Each row is a point on a tangle of strands that fork, close into loops and nearly touch. The rows are in no order.
Points whose rows are less than 63.8 apart are linked; no others are. Some points are linked to none.
gop: [  7  -4  16 -31   3  13 -20   1  -2  -9   7  -2 -24  -7 -23  -7  -6  18
  11   4  25   1  -2 -29 -19 -25  -5 -16  16 -17 -17 -13  14 -17  -6  -3
  12]
Foz: [-20 -14 -20   2  -4  -7 -12  11 -14  -4 -27  30  -5  -2   0 -12  -1  22
  -7  10 -16  18   3   3   2   8  -9  11   1  -7 -15  10 -13   7  12  18
   4]
Sal: [ -4  11  10   0 -10   3   6   9 -16  16 -34  -9   0  12  12   9   1   2
  12  14 -14  13  18  34 -15   9  23   3 -14  -6  -2  -6  -1 -11 -31 -14
  14]
Tov: [  8 -13 -12   1  22 -10  -3 -12  12   2  30  -3   6  -3 -11 -10 -19 -26
   5 -30  23  -5 -14 -24  10   1  -4  -4  -5  14  15   4  14  24  16   6
  -6]
Ret: [ 10  -4 -22 -15  17  -3 -20 -14  16 -18   6  -5   2   7  -6  -2  -6  37
   3  -4  18   8 -26   0 -14  -7   4  17 -16   6   6  11   3   6   8  16
 -18]
Bef: [  1   4 -18  12 -10  -2  19  -8  -8   1 -11  12  10  10  17 -10   8   1
 -13   5 -28   8   1  17  15  22 -10   0   4  -6   3  11  -6  11  -4   3
   8]
Gama: [-16 -15  -2  20  -8   8 -16  16 -15  32  14  -3 -19 -15   5  11   8 -23
  -4 -11  -8   5  18 -17  -1   3  12 -24  -4   3 -16 -12  -7   6   9  14
  11]
Beg: [-22 -24  -6  15   5  -2  -4  -7  14  14  -2  15 -11 -14   1   4   6 -17
  -5   8  18  10   0  -7 -11  -1  18  -4  -2  15  -7 -13   7 -10  27  -5
  -3]
tez: [-16 -20   8  25  -3   1   9  14  10  10  20   4  -3   3  10  31  -4  -6
   4  21  -1 -19  25 -26  25  11 -26  -6  25   0   7   3 -15  -6  23   2
  -3]
kebu: [-11  -8 -19   6  22 -22 -27  12   4   5  -5   1   1 -16  48  12  20  15
  18   8   2  16   6  11  -9   1  18   2  -8  -3  14  12 -12 -10   0  12
 -19]
Dabem: [ 11   2 -27 -25  -7   9  -9  -9  17  12  -9 -15 -19  -6  -4 -10  18  33
  -2 -14  15   5  -9  -5  -7  -2   2 -39  -5  12 -14  14  -8  -9   0  16
 -12]
Pivo: [  5 -10 -27 -15  -6   9  -4  -3  34  11   5 -19 -15   9 -16  -3  19  30
   2 -17  20 -10 -16 -17 -11 -13   1 -36  -4  10  -3   2  -6 -18   7   8
  -4]
Niv: [ -4 -13 -34  -5   4  -7 -11 -10  12   6  -7  10  -6   5 -26 -14  -6  11
  -1   0  14  16   9  -5   5  -7  -6 -14 -12  13  -3  13  -1   0  15  13
  -5]
zavur: [  0  -8   2   3   6   1   2  -8   3 -26   6 -12   3   6 -24 -15 -11  -8
   6 -21  11  -6 -25   3   3 -27  -3  26  -8   4  20  -5  18   7  -9  -7
  16]
sudo: [-10   3  -9   1   1 -12  -1  25 -13 -13 -14  -5  -3  10  -3  10 -19   5
  16  14  -3  12  32  12  -4  -4 -17 -16   3 -31   2  25   4  -8   4   4
   4]
tosid: [ 11   7   8   1  -6   8  12  -5   6 -22  24 -19   0  24 -29   8  -3 -11
   8 -13  -2 -20  -7   5  12 -18 -20   5   3  -2  27  -2 -14   2   0  -1
  -3]
bize: [-24 -14 -13  26   5  -7   7  20  -8   1  15  17   5  -7  16  13 -13  -8
 -13  14 -19 -13  18 -12  34  19 -18   2  18   6  11  -1  12  13   7   1
   7]
Sar: [ 24  19  20  -9 -11   8  16 -11 -24 -10  13   1  10  12  12  -7   4  -7
 -11  -2 -20  -9   3   3  11   9 -13  18  14 -11  -1   0  -1  13 -19   1
  -4]
dur: [-14 -10  17  10 -12   3 -16   3 -16  13   0  26 -16 -17  -8 -14  -2  -8
 -16  14  -5  19  15 -17 -17   0  12  -2  -1   4 -19  -8   2   2  13  15
  -4]
Beb: [  3   4 -10  -7   6   4   4   5   3  -8  11  -1 -17  11 -24   1  -4  12
   3 -16   7  -3  12 -28  18 -15 -33 -15  20 -22   2  12  -8   2  11  25
   4]
kofo: [ -4   2   8  -2 -21  13  -2   9  22   5 -26 -12 -10   3 -36   3  19  13
  -7  11   7 -11 -12  14 -12 -23  17 -10  -6   9 -15 -24 -19 -28   4 -18
  17]
Kifa: [-12  -5  12  12   6   3 -11 -12 -11  22   8   2   4 -28   6   0  -4 -28
  -3 -15   3   5  12 -23  -5  14  12 -27   0  12 -18 -12  26  10   3  -8
  -1]
Befe: [ 19  10 -10 -14 -22   6   5  -7  -6 -15  -1 -17  -4  17  -7   1  17  23
  -7 -10 -21 -23 -14  18  -4  -5  -4 -10  -6   2   7  17 -18   1   1  12
 -12]
ritev: [ 28  25   7 -30  18  -5  -5  -9  -2 -14  -3 -18  12  -8  23   8  14  22
  12 -12   6   1 -15   0 -11   1   6   6   9  -9  -2   9  16  -2 -17  -7
 -17]
ramu: [  7  -1  15   4 -10   9   6   3   0 -16  16  -5   3   9 -15 -15 -17 -28
   1 -11 -10 -19 -25  -2   7 -20   3  30  -5   5   9 -18   9  10 -15 -15
  22]
zinem: [ 14   9  -9  -4  15 -10   3   4   5   3  20 -20  16   3  33  11   8  -4
  14  -2  -1  -3   1   2   7  11   2  -6   5  -4  17  14   0   4 -11   3
 -14]
riz: [  4 -10  -6  12  11 -10 -10  19   6   1  13 -12   1  -2  43   5  -3  -1
  20  -4  -6 -16 -25 -12  -1 -14  10  25   0  -2  26 -17   4   0 -20  14
   3]
musik: [ -3   1   0  -9  19 -14 -15   8 -16  -9  -6   2  17 -16  29 -10 -21   2
  15 -10  -2  12 -10  -7  -8  -1   0  27  -5 -13   5   2  24  10 -18  12
   1]
Zel: [ -8 -11  -8   7  -1  -5  20 -18  11  12  -3  11  22   1   6 -15 -11 -19
  -8  -4  -7   9 -16  16  14  14   2  15 -10  18  13  -6   8  10 -12 -16
  27]
Vir: [  7   6  17  -1   9  -1 -13  -9 -28  15  12   1   9 -16  22  -5   4 -33
  -3 -13  -4  10   6 -12 -11  13  16 -25   8  15 -14  -8  17  18 -22   2
  -8]
lek: [  1  -5 -26  -6   5 -11 -17 -13  13 -13  15   6  -3   9  -5  -1  14  28
   4   9  21  -3 -30   6  -4   5  11  23 -13  22  16  12 -10  11  24  14
 -23]
tude: [  4   3   2   6 -14   5   0  13   8  10 -15 -16  -1   8 -19   9  12  -3
   3   6  17  -7  15  14 -19 -13  18 -26 -14   3 -14  -9 -11 -32  -4 -11
  11]
Dem: [  4   3  17   0  -5   1   8  14 -18 -20   6   1   1  12   3  -8 -16 -16
   8   3 -21 -21 -22  -1   1 -18  -4  41  -3 -19  16 -10   3  11 -17   0
  13]
riv: [  5 -18 -12  16   1  -9   2   1  26  14  22  -7   7   0 -35  12 -10 -35
  -9  -5  19   0  24  -2   2   1   6 -29 -18  11  -8   5  -5   7  33  -5
   3]
pesuv: [  4  -2   4  -3 -21  13   3  11  15 -11  -5  -5 -12   8 -30   1  17  23
  -7   3  -2 -18 -15   4  -4 -33  -3  -2  -7   1  -2 -12 -21 -29  14   6
   8]
gonit: [ 14  -8  14  14   3   1   0   3  19  12  23 -11   4  11   3  20   1 -20
   3  -1   2 -20  10 -26  20   7 -17  -9  19   0   5   3 -22  -4  12  -2
  -9]
mef: [  3  -5   1 -11  10  -3  -7 -11  19   8 -19   0  -2  -7  14  -8   9  15
   6   5  15   6 -10   3  -7  -8  22  10  -2  13  -1   1   6  -9  -2  -6
 -16]
Lamu: [ 25  22  10 -19 -26  18   8  -8 -15  -1 -14  -8  -5  12  -6  -5  21   5
 -19  -8 -20  -9   5  23   3   1   1 -16  -8  -1 -17  10 -17   1 -10   7
  -8]
Nup: [  1 -10 -22  -4  -8   0  -7  -8  17   5 -14  12  -1   6 -17  -9  12  27
 -10  11   6  15  -4   7   3  -1   0  -4  -7   7  -7  14 -19  -4  20   8
 -12]
tuma: [ -7 -16   2  -8   6  11 -19   8   3   1  -4   5 -19 -15 -29 -15 -24   0
   9  -4  21  13   3 -27 -19 -24   1  -6  -4  -1 -10 -12  14 -13  -8   7
  17]
pep: [  2  -2  -9  -4  -1   5   9 -20  25   1  -1  -6   4  15 -22  -5   5  -6
   0  -7  10   0 -19  34   8   3  12  15 -16  24   9  -5  -2   6  -5 -16
   2]
zipom: [ 12  19  19 -15  -1   1  -2  -3 -17 -29   7   8   5  10  -5  -2   0  13
  -4  11 -10   0  -7  23   4  13 -20  48  -1 -28   3  -8 -10   4   7 -10
  -7]
sut: [ -1  -3  -2   6   4  -7   1  21  -1 -17  13 -11  -1  10  16   1  -4   6
  15  -7 -10 -23 -19  -8   5 -20  -9  25   1  -9  31  -5   2   5 -12  13
   6]
kapud: [ -9  -9   1  25 -16   4  10  21 -16  10   9  16  -2   7   9   4 -16 -11
 -11   9 -29 -16  23 -17  18  19 -17  -9  15  -7  -3   3  -2  10  -4  11
  25]
dogom: [ 13  -1 -21  15  -4 -16  12  -5   2  14  25   0  15  10  21   9  -3 -26
  -5   1 -21  -8   2   6  25  17  -3  -1 -14  19  20   7 -22  14   8   5
 -15]
lelo: [-24  -9  36  12   4   0   8  18   3  -5   9   7  -4 -15  15  10  -8   4
   8  11  -3 -11  -9 -24   4  -5 -15  18  34 -15   4 -24  25 -14  -7  -9
  11]
diro: [-13  -3   7  22  -4 -10   3  20 -16  10  12  20   0  -1  36  13   9  -9
 -12  23 -23  -8  10   9   8  13  13  24  -1  -7  13  -7 -14   3   9   2
  -4]
zom: [  0  18   4 -10  14 -10  -9  -8 -10 -20  12  19  11   2  -2  -1  -5  23
  -2  12   4  16  -6  15   2  20 -11  53   5 -18  -4   0  -5  10  25  -5
 -26]
Vav: [ 13  19   3 -11   8  -8  12 -24   1  -8   9  -6  19   0  26  -1  19  14
  -3  -8   5  -3 -21  13   9   4   0  22  10  -3   3   6   4  -3  -8  -9
 -15]
nad: [  5  15  -1  -3  -7  -6  31 -12  -6   4  -3  -2  16  -5  13  -7   4   4
  -4   8  -5   1  -4   9   8  24  -6  -9  18  -5  -2  11  12   3 -19 -11
   8]
kagaf: [ -1  -2  12  -6  14  -7 -10 -10  -9  -6  -2  10  16 -19  22  -7 -15 -17
   8  -4   9   7  -3 -10  -6   9   7   8   2   6  -2   2  28   4  -9  -5
  -7]
zuti: [  5 -14   3   7  -4   4   5  -5  12   6  15  12 -10  -2  10 -11  19  10
   3 -16  -1 -18 -31 -27   7  -2   0  24   3  19   6 -11  -7  16  10  19
  -6]
zame: [  0  11  10   4 -13   3   9  16 -11   4   8   6   1   7  23  19  15  -3
  -7  28 -22  -8  10  14   5  17  -2  25  10 -15   4  -9 -24  -6  13  -8
 -11]
zuki: [-11 -14 -22  13   1  -2  11  -2  26   4 -15  -9   3   4  -2 -13   1   2
   7 -23  13   2 -25   8   9 -25  -4  -7  -9  20  13  -1  13 -12 -19  -3
  24]
nusot: [ -5  14  21  -7  17  -7   7  -9  -9 -10 -10 -10  15 -15   1  16 -13  -1
  13  13   6  21  17  -3 -14  21   2  -7  18  -9   4   7  27  -5 -13 -20
  -4]
dutu: [ -3   9  13  -4 -23  15  -1   5 -11   8 -26  12 -16   1  -8  -4  10  -2
 -20  16 -16  -2  -2  30   1   2  11  20 -17   2 -15  -6 -23  -8   6  -2
   5]
goz: [-11  -8 -23  21   2 -19  15   6   0   7  20   9  21   2  19  11   1  -3
  -9   4 -18  -3  10  -7  27  24 -16 -13   9   7  13  13  -9   6   7   6
  -7]
feza: [-25 -26   3  29   9  -4  10  24  28  10   3   5  -7  -1  11  20  -3   6
  12   6   7  -8   7 -28  23  -1 -26   3  24 -10  20 -14  -4  -8  16   5
   7]
lazus: [ 10   2 -18 -11  -6  -1  -8 -19   8   3  -9   6  -2   2   0 -12  20  13
 -18  -4   1  -1 -15  15   1  -1  11   1 -16  22 -11  14 -16   7  13  16
 -20]
dafu: [ -7  12  12   3   0   1  -7   5 -44  -5  18  21   4 -18  11   9  -4  -9
  -6   3 -15   3  17 -25   8  25 -10  -8  21  -7 -10  11  14  18   0   0
 -14]
Kosa: [ -8  -5  -5 -18   5   3   1   8   5   1 -16  -6 -24  -2 -26  -5   4  24
  20  -3  24   7   2 -21  -7 -25 -22 -23  21 -16 -14   1  12 -25  -1   3
  18]
pide: [  1  10  -5   3 -13   8  -1  19 -31   2  -1   7 -17   5  -3  -4  -8 -11
  -9  -6 -26  -2  26   4   5  12 -13 -23  -2 -14 -13  13 -17  12  -8  22
   7]
zelag: [ -3  -5  17  10 -12   5  10   7  -4  13   9  11  -2   4  17   6 -16  -4
 -13  -3 -23 -15   7 -23  22   8 -24   5  29  -7   2  -3  -7   8 -14   9
  13]
dolut: [ -5  -9 -24   6 -10   3  11  -3  23   6 -12 -18  -2   3 -20 -13   3  -3
   3 -19  11  -2  -7  24   4 -22   8 -23 -18  15  -8   4  -3 -15  -5  -6
  10]
rinu: [  1   6   7  13   3  -2 -12  15  -8  13 -13 -27   2   9  20  16  -3 -13
  11   7  -2   9  20  32 -22  -2  27 -20 -20  -9  14  -3  -1  -9 -31  -5
  14]
mepe: [ 11   7  23   9 -11  12   7   4 -15   2  17   9   0   5   8  -2   3  -9
  -6   1 -19 -13   6 -15  24   7 -23  16  20  -1   1  -1 -16  17  -4   6
 -11]
Revit: [  5  12  20 -17   8   6 -11 -19 -13   9 -12  -3   7 -21  20 -11  -1  -9
   0 -15   8  14  -6 -11 -12  13  14  -9   7  14 -16  -1  28   6 -23  -7
 -10]
defaz: [-10   7  -7  10  -1  -3  36   0   5   0  -8  -5  16  -7   6   5  -8  12
  -8  11 -19 -10   5 -11  14  21 -28 -23  34  -5   4   0  17  -2 -17  -9
  21]
Zev: [ -5   2   6  -7  14  -6  16  -8 -16 -22  -1  10  15   8  -1  -7 -26   2
  -2  -7  -8   9  -9  15   8   3 -18  39   7 -15  11  -4  14  11 -17 -17
  19]
dif: [  3   3  22  -1  -1   5  -4  -3   5 -21  -3  10  -7  -6 -11 -15   6   9
   3   2   7 -13 -27  -6  -2 -25  -6  28  12  -8   3 -19   6 -12  10  -3
  11]
rizu: [-16 -21  -4   8   1  -4  12   0  15  -2  -9  13   5  -4 -28  -9 -28 -13
  -5  -4   5  14   0  -7   5 -10  -3   7  -7   7  -3  -7  13   1  10  -5
  16]
Lis: [-20  -3 -21  -8  19  -8  -4  23 -15  -8  -6  -5 -15   3 -11  11 -17   6
  24   3   7   7  29 -17   8   3 -30 -29   6 -34   3  17   0  -8  -2  23
   9]
Domuf: [-20   8  -5  18   4  -4  -7  15 -31   2  16  23   1 -19  33  10 -12  -5
  -5  14 -20   0  19 -15  19  21 -11   2  17   3  -6   5  14  17  -3   3
  -8]
situs: [  5  -2 -12   0 -11   0 -12  -9   6 -11   8  -5  -1  13   2  -1  17  25
  -7 -11   2 -19 -32  12  -4   3  27  13 -24  26  14   3 -15  20  16  15
 -26]
fasiv: [ 11   7   6  -5   2  -1   9 -15  11   5 -15  -2   8  -2  16  -2  20   1
  -3  -4   8   6 -10   8   5   4   2  -4  11   8  -2   5   4  -7  -7 -10
  -6]
rasas: [ 16  10   6  -6  -1   3  -8   5   4 -22  12 -23   0   9 -38   7 -21  -9
   5  -9   7 -23  -4   6  -3 -29   1  -9 -19  -1  15   0  -3   8   0 -11
   2]
kur: [ 27  14  15 -26 -12  18  -8 -16   3  -4   3 -14 -10  -8 -18 -13   4   0
 -12 -12   9 -12 -14  -4 -19 -11  16 -19  -5  19 -25  -4   1  -2  -8  -1
 -12]
Togaz: [  5  -1 -13  10 -15   9   7   9  22  -4   6 -13 -12  19 -35  -1  11  11
  -6   0   7 -14  -4   9   3 -19   1 -17 -14   6   1   0 -31  -9  25  -4
   1]
Ziri: [  5   5  -8 -27  -8  11  -5 -22  17  11 -17   1   0   4 -12 -13  -3   7
   1   0  11  12  11  -1 -11 -11  24  -9 -14  19 -18   1   5  -8   1  -4
 -15]
Vuf: [ -8  11 -14   1   4 -15   4  -3  -2 -13   6  16  12  11  -3   3  -2  11
  -6  15  -1  15  13  27  15  21 -11  25  -2 -18   3  10 -19   5  20  -8
 -17]
Nukul: [ -3  -1  11  -2  21  -8 -16  13  -3  -4   4  -6 -10 -15  43   5  15   7
  20   5   9   3 -16 -10 -14  -8  13  16   3 -13   5 -13  11  -5 -19  10
  -8]
Zufot: [ 10  -6 -28   6   4  -9   0   3  28   4  17 -19   4   9 -19  17   5 -17
   2  -4  15  -3  22  -1   3   1   3 -32 -17   5   9  15 -25  -3  28   7
  -8]
gis: [ 29   9  16 -16   8   8 -11  -5  14 -22  20 -26   7   3 -39   0 -12 -14
  12 -13  19 -13  -8   4 -20 -12  15  -8 -18   3   5  -5  -3   7  -8 -20
  -6]
zifar: [-14 -27 -16  -6   5  -1  -9   8  24  -4  -8   6  -8  -2 -30 -20 -24   1
  11  -3  20  21  -9 -19  -7 -33  -5   0  -7   6  -1  -5  15  -4   7   5
  15]
das: [ -8 -19  -8  12  -7  -5  10  -8  21   6   3  -5   7   3 -27   8 -22 -30
  -6   1  12   6  15   9   7   8  -3 -12  -5   7   1   5   7  -1  22 -20
  11]
Dit: [-15  -4 -13  15   7 -17  -9  10  -6  19   1   3   3 -10  46  10  12  -5
   0  20  -4   5   1   8  -7  14  20   9  -8   5  12  -3  -9  -2  -2   3
  -5]
Lalik: [-26 -17  11  27  13  -1   6  22  13  -3   3   5  -9 -14   9  13  -3   0
  10  15   7  -2   4 -28   0  -7  -8   3  23 -17   9 -20   9 -18  18  -3
  10]
Fevu: [ -3  10  16  -1  18  -7  -7  14 -22 -11 -12 -18   8  -6  17  14 -14   3
  23   8   2  21  21  -2 -23   7  -1   2  12 -30  -2  -4  24 -10 -25  -6
  -3]
bigof: [ 10   3 -16  -7 -14  11  10 -18  19   4  -3 -26   5  11 -24  -3   7   7
  -5 -20  11 -10 -13  24  -1  -5   9 -21 -21  23   2   9 -13  -6 -10 -14
   2]
Lupu: [  0   0   4  22 -14   7 -19   6 -11  22   5   0  -7  -5   5   0  11 -18
  -6  -6 -10  -1  10   2 -11  -2  27 -20 -13   7 -11  -6 -10   6  -1  10
   4]
Lolok: [ 24   9  14   3 -13   4   4  -7  -2   4  23 -17  13   8  -6   6   1 -41
  -9  -7  -2 -15  11  14  -4   8  23  -6 -26  11  -3  -6 -23  17   9 -14
 -11]
tovet: [ 21  23  11 -26  16  -5  -8 -10 -19   1 -14  -8   5  -7  34  -4  10   6
   8 -13   6  13  -7   4 -15   6  14   2  -2   7 -12   8  14   4 -32   2
 -11]
Vitu: [  7   0 -20 -20  13  -4 -10   1  -7  -7  -2  -5 -15   7 -28   1 -10  13
  13 -12  15  11  18 -20   7 -12 -28 -25  11 -29   1  25   8  -1   3  20
   3]
Mam: [-13 -15   9  -2   6   0   8 -14  10 -13 -16  13   3  -1 -28 -31 -16   1
  -3 -17   9  10 -24  -7  -2 -13  -8  33  -6   8  -4 -14  17   8  -5  -6
  21]
sel: [ -6   9 -12  -7   3  -1  -3  -2 -10 -10 -19  24  12   6   6  -3   4  25
  -7  16 -15  22   8  21   3  23  -4  28  -7  -5  -8   8 -21   9  16   8
  -4]
Lalo: [ 17  16  11  -2   5   0   8   4   3 -14   9 -21   9  21  -2  14  -2 -13
   5   2   0 -14   3  13   7  -3  -4   4   1 -13  16  -5  -5 -10  -2 -22
  -1]
zufeb: [-11  -2  22   7   1   3  18  -5   6  -4   8   8   7  -6   4   5   7  -8
  -2  13  -3  -8 -13   4   7  13  -1  29  11  -6  -2 -20   9  -6   9 -28
  12]
gon: [ -7  11   9   6 -17  12  -5   1 -16   8 -36   3 -12  -3   4   0  13   2
  -2  16 -16  14  13  29 -21  -7  28   7 -21   4 -17  -7  -1  -9 -13   0
  12]
Kopel: [ -3  -1  -3 -16  15  -7  13   0   7  -4 -29  -5  -3  -6 -13  -6  -3  25
  19 -11  17  15  -3  -6  -5 -11 -19 -22  15 -20  -6   9  25 -20 -13   1
  13]
Gozuk: [ 27   9  21 -16  12   9 -15 -20   5  -1  11 -17   7  -9 -13 -11   3 -15
   4  -9  22  -5   3 -13 -24  -5  25 -16  -8   4 -13  -5   4   5  -9 -10
 -12]
Rifar: [-25  -5  -2   2  -8   6   0   3 -20  -4 -28  34  -2 -11 -20  -5  -4  16
 -14  26 -18   9  25  -6   4  18 -13   5   3  -3 -23  11   7   3  13   0
   2]
suvi: [-30  -5  12  10  -5  10  -9   0 -17   4 -13  29 -15 -12 -24   2 -13   0
 -10  30  -7  13  20 -11 -11  12   2   2   7  -5 -21  -4   0  -6  20   2
  -2]
kolav: [  7   3   3 -15  -4   6 -29 -10 -16  14  -1  20 -16 -10 -16 -12  -3  -8
 -10   9   6  14  12 -11 -21  -6  17 -14 -12  16 -23   6  -7  10   6  14
 -14]
laki: [ 19  33  16 -17  -8  12   6  -1 -21 -29  10  -2   4  21   3   0   4  12
  -2  -1 -22  -7 -10  18   8  -3 -18  29   4 -19   3  11  -6   7 -13   3
  -7]
Luz: [  7   4  -8   2   1   6   7   1   1 -19  11  -1  -5  21 -19   4   0   9
  -4 -13  -3  -7   3  -1  13 -13 -33   6   3  -5  18  13 -10   9   7  14
  -7]
tuli: [-17 -18   0  28   2   0   0  -7   7  29   3   6   6 -29  13   7   8 -23
 -13  -1   1   4   5 -15  -3  16  19 -21   1  26 -11 -12  18  -2  15  -9
   6]
visus: [ -2  10  27  -7   5  -4   2  -7 -14 -10  -4   3   3  -8  -4  16  -3  -2
   1  12   5  12  12  -2 -12  15   2  12  13 -18  -8   2  12  -1   8 -23
 -18]
pala: [  6  -7  19  14   1   5  15  -2  18   7  19   3   3   9   5   2   9 -11
   3   2   4 -14  -9 -15  17  -1  -7  12  13   4   9 -10  -3  -9  12 -13
  -7]
bafi: [  9   6   8   9 -20   2  -3   0 -16  14   0   2   2   0   4   1   6 -37
 -18  -2 -10  -9  13  20  -7   7  28 -15 -24  18 -10  -4 -14   8  -4  -4
  12]
genu: [  1   8  -7 -11  25 -14 -26   8 -10   8  -5  -5  -6 -18  50  11   4  20
  22  -5  12  20   5   3 -20  -7  19  11   1  -7   3   4   0  -2 -10  16
 -17]
rop: [ 13  10 -15 -19 -19  14  -3  -9   5   5 -16 -16  -7  10  -1  -2  23  34
 -10 -17  -3 -10 -26  11 -15  -6   6 -35 -18   9  -2  15 -19   0  -8  10
 -13]
Fes: [ -7   0  22  -2  -6   7  15 -14  17  -6  -2  15   4  -4 -10 -10  19  12
  -9  11   8 -12 -33   2   5   3  -4  33  20  -4   0 -22   7  -8  20 -24
   8]
Fulud: [ -6  -4  26   0   5  -1  -3  17  -1  -2 -14   5 -12 -13   2  -6   4  14
  10   4   8  -1 -15 -17  -1 -25  -8  12  18 -21  -4 -20  18 -20  -3   3
  15]
Dor: [  2  24  36  -6   1   1  -2  -5 -31 -16   6  15   8 -14   4   9   3  -5
  -7  16  -9  -2  14 -12   4  16  -8  11  25 -13 -15   1  15   5   6 -13
 -20]
sos: [  1  19  18  -2 -18   5   9   0 -10   1  -3   9  -9   1  19   1  22  -2
 -14  20 -22 -10  -9  26  -5   6  18  26   0  -1  -7 -10 -27 -11   1  -5
  -2]
mili: [ 14  -9 -29   5  -6   2   1   3  33   6   7 -19  -9  18 -22   9  17  11
  -5   1  16  -5   1   6  -6  -8   0 -36 -11  10   8   8 -17 -17  25   4
  -5]
Nef: [  0 -14 -14   6   4 -14  21 -13  10   5  -6  -2  12   4   6 -16  -8  -5
  -5 -23   3  -3 -18   1  10  -3  -6   9  -6   8  14   0  12   6 -19  -1
  29]
fuvi: [  0   3  -2  14  -5   0   1  12   3  18 -14 -27   2  14   4  12   9 -12
   4  -2   8   2  23  22 -13  -4  17 -38  -9   0   2  -4  -6 -16 -17  -9
  14]
Ronim: [ -8   4   3  -4  15 -14  -8  21 -16  -4 -14  -3   8  -8  27   7 -21   6
  14   5 -12  14  13  10 -13   1  -8  15   4 -20   5  10  14   1 -21   4
   7]
detom: [  0 -21  -1   5   8   4 -12  -8  33  12  -2   1  -6 -15  -5  -3   7   3
   4   9  20  -2 -14  -8 -19 -17  25   0  -5  19  -3 -17   2 -13  19  -4
  -9]
Fatan: [ -5  -7   5  -3  10  -5   2 -14  -7 -11  16  24  10  -8 -14 -20 -15  -4
 -14  -2   2   4  -9  -9  14   9 -11  26  -1  -5  -3   0   9  20  15  -5
  -8]
nepe: [ -2 -11  -9   4  -6  -2  31   1  -3  15   1  -1   8   2  17   1  -8   4
   1  -9 -14 -10   1 -27  22   8 -32 -10  34  -8   9   1   9  10 -26  10
  24]
Nur: [  7   6  -3   0   0  -7   3  13   5 -10  -6  -3  -6   8  -3  11   3   5
   3   8   0   1  17  15   6  -3  -7 -18   4 -20   5   7  -3  -8   6  -6
  -1]
Tubin: [  8   5  -2 -19   2   9 -22 -19   1   9  -8  12  -2   1  -6  -4   2   0
   2   5   2  25  19  -1 -26  -3  33 -18 -24  30 -17  -1   2   4   2   5
 -18]
simus: [ 27  28  17 -22 -20  14  -7  -9 -12   0  -9  -9  -7  -3 -17  -6   5 -13
 -18 -12  -3  -7  11  15 -16  -1   5 -19 -13  -1 -16   3  -7  -1 -14  -7
  -7]
Sufon: [-18  -6  -8   3 -12  13  -7  24 -33  22   4   8 -18  -8   7   7   3 -17
 -10  -5 -19  -1  26 -16   5   7  -9 -36   4 -12 -19   0  -9   3  -9  26
   5]
bora: [  2 -23 -30 -11  14  -2 -19 -14  19   1   9  -7  -2   0 -13 -13 -17  12
  14  -9  25  11  -8  -2 -11 -12   8  -3 -17  11   1  13   8   8  10  14
 -10]
guto: [ 18  16 -11   4  -5   2   3 -10 -13   5  17  -3   7  15  12  -2   2 -34
 -13  -8 -19 -13   8  15  13  11   6 -12 -16  13   8   4 -20  22   4   0
 -21]
gato: [ -7  -7 -20   6   4  -3  10 -20  23   7  -8  11  14  13   5 -10  -3  -2
   1  -9   5  11 -20  36  12  13  10  26 -21  28  22  -3  -2  16  -4  -6
  12]
tes: [-17  -3 -13  10 -10  -6   9  13 -19  -1 -10  11  -3   4  11   3 -12  -6
 -11  12 -21   6  21  11   5  18  -7 -10  -4  -8   6   9  -2  10   1   5
  14]
gazev: [-19 -15  -6   0  20 -17  15  -1  14  -4 -32  -9  12 -11   4   1 -10   9
  27  -2  12  14  -6 -15   0   0 -12   2  15  -7   7   4  32 -17 -14 -14
  17]

How many points has the smallest loop of links through each point below? Write - if it is on no loop.
Lalik | 10
Dor | 19
Sar | 20
mef | 11
bafi | 12
Nur | 8
bora | 7
